Each row is a point on a landscape with many valleys, with its height.
A ball rolls from a point to the lowest of its 5 nearest points, and stops where none of them is lower. Distance is the straight distance between rows; heights are no part of it.
(53) height 435: [-24 -17 -11  20   3  19 -19 -23]
(699) height 457: [ -7 -30  -5  28  -4  11 -12 -23]
(501) height 672: [-51  16 -12  10  11  12 -30 -18]
(271) height 482: [-36  -4 -13  15   6  20 -24 -22]
(726) height 481: [ 18  36   9 -27  -2   4  17  13]
(140) height 367: [ -4  23  -3 -23   6  -4   9  12]
(619) height 161: [-44  25  -6  -4  17  -8 -20  -4]
(493) height 681: [ 12  -7  -2 -13   9  -2  13  18]
(890) height 670: [ 15 -24   0  -4   8  -7   9  14]
(190) height 453: [ -3  37   3 -27   3  -6  13   8]
(467) height 614: [ 37  29  17 -29 -10  12  20  19]
(316) height 209: [-24  -1 -13   0  16   5 -17  -2]
(738) height 351: [-35   5 -14   7  13   9 -25 -12]
(598) height 15: [ 18   2   1 -23   2   1  21  20]
(228) height 428: [ 23 -19   3 -10   1  -8  17  21]
(435) height 207: [-21  24  -8 -17  14  -9  -3   7]
(225) height 559: [-19 -27 -13  36 -16  15  -5 -37]
(342) height 556: [ 25  24   5 -27  -6   6  22  19]
(195) height 884: [ 25 -38   2  26  -7 -18  -4   7]
(73) height 308: [-15  30  -2 -21   9  -9   3   8]
(148) height 567: [ 58  -8  24 -19 -24   2  29  30]
(191) height 535: [-45  10 -13   9  10  12 -29 -16]
(345) height 760: [ 14 -32  -2  11   6  -6  -1   7]
(400) height 485: [ 52   3  21 -26 -18   9  30  25]
(270) height 336: [ 24  59  33 -26  -7   0   4   7]
(227) height 511: [ -4 -17  -8   1  14   2  -6   5]
(246) height 521: [-43  13 -11   6  14   7 -27 -12]
(585) height 461: [-25  37   0 -18   8 -14   1   4]
(325) height 517: [-26 -26 -13  31 -12  20 -10 -35]
(647) height 483: [-25 -21 -11  28  -8  20 -14 -31]
(822) height 370: [  4  45  10 -27   1  -5  13   8]
(508) height 416: [-34  34   0 -15  13 -17  -6   3]
(500) height 42: [  3  59  26 -26  -4  -9   9   0]
(273) height 897: [ 29 -37   3  15  -5 -23   5  16]
(215) height 436: [ 34  17  12 -27  -9   7  25  21]
(308) height 909: [ 2 -8 -6 -8 11 -2  3 11]
(721) height 689: [  3 -28  -4   9  10  -1  -6   4]
(464) height 739: [  6 -27  -3   5   9  -4  -2   7]
(898) height 123: [-28  16 -10  -9  17  -6 -12   2]
(311) height 683: [  1 -34 -13  49 -29  -4  -3 -33]
(883) height 401: [-14 -24  -8  19   2  12 -15 -18]
(120) height 357: [-16  51  17 -26   2 -17  10   0]
(491) height 410: [ -8 -24  -7  13  10   7 -14  -9]
(804) height 366: [-18 -19  -9  14  10  12 -17 -15]
(681) height 342: [ 36 -20   9 -13  -9  -8  25  25]
(300) height 403: [ 32 -28   4  -4  -4 -13  20  24]
(338) height 798: [-60  15 -14  20   1  21 -30 -27]
(747) height 294: [-27  -8 -12   9  12  12 -22 -11]
(488) height 575: [ 15 -35  -6  47 -21 -11 -10 -17]
(852) height 104: [ 19 -38  -4  38 -13 -11 -10 -10]
(259) height 618: [ 18 -29   1   2   3 -10   8  18]
(237) height 368: [-29  -8 -13  13   8  16 -22 -18]
(7) height 795: [ 18 -35   0  16   0 -13  -3   8]
(82) height 648: [  9 -33   0  15   4  -5  -6   0]
(763) height 187: [-19   6 -10  -9  16   0 -10   4]
(610) height 301: [ 23  49  19 -28  -4   2  12  12]
(609) height 602: [ 11 -34  -9  50 -24  -7  -8 -23]
(232) height 343: [ 38   4  11 -25 -11   5  29  23]
(871) height 369: [ 42 -22  11 -12 -15 -11  29  30]
(279) height 350: [ 29  50  27 -27  -6   4   9  11]
(635) height 516: [  5  12  -3 -22   6  -1  14  16]
(808) height 216: [ 17  54  21 -28  -5  -1  11   8]
(651) height 470: [-13  45   9 -25   5 -14  10   4]
(733) height 488: [  7  29   1 -26   1  -2  16  13]
(62) height 46: [ 12 -37  -3  38 -14  -6 -10 -17]
(487) height 191: [ -9  54  21 -26  -2 -12  13   0]
(586) height 568: [-10 -32 -10  39 -19   9  -8 -33]
(911) height 243: [-13  17  -8 -16  14  -5   2   9]
(654) height 429: [ 20  17   3 -25  -1   2  24  18]
(261) height 314: [ 36  -6  11 -21  -8   1  28  23]
(526) height 525: [-35 -14 -13  21  -1  24 -19 -27]
(642) height 660: [  8 -36  -3  28  -2  -2 -10 -11]
(729) height 261: [ 27   1   5 -23  -2   0  24  21]
(874) height 523: [  4 -32  -2  20   2  -1 -10  -9]
(247) height 499: [-18  39   3 -21   7 -14   5   4]
(97) height 497: [  3 -36  -5  37 -14   1 -10 -21]
(833) height 850: [  7 -22  -2  -3  10  -3   4  12]
(801) height 202: [ 11  64  38 -25  -6  -8   6  -1]
(832) height 267: [-16  -6 -10   0  16   4 -12  -1]
(599) height 635: [  0 -35  -9  45 -23  -1  -6 -31]
(861) height 676: [-47   3 -16  18   1  24 -26 -28]
(12) height 724: [ 13 -37   0  25   0  -7  -9  -4]

Write out the way that a ball takes from each point below.
(228) | (681), (729), (598)
(726) | (610), (808), (500)
(7) | (82), (874), (491), (804), (747), (316), (898)
(140) | (911), (898)
(273) | (300), (681), (729), (598)
(338) | (271), (747), (316), (898)

For each start below, name the point where the ball stops.
(721) | (898)
(822) | (500)
(246) | (898)
(279) | (500)
(345) | (598)
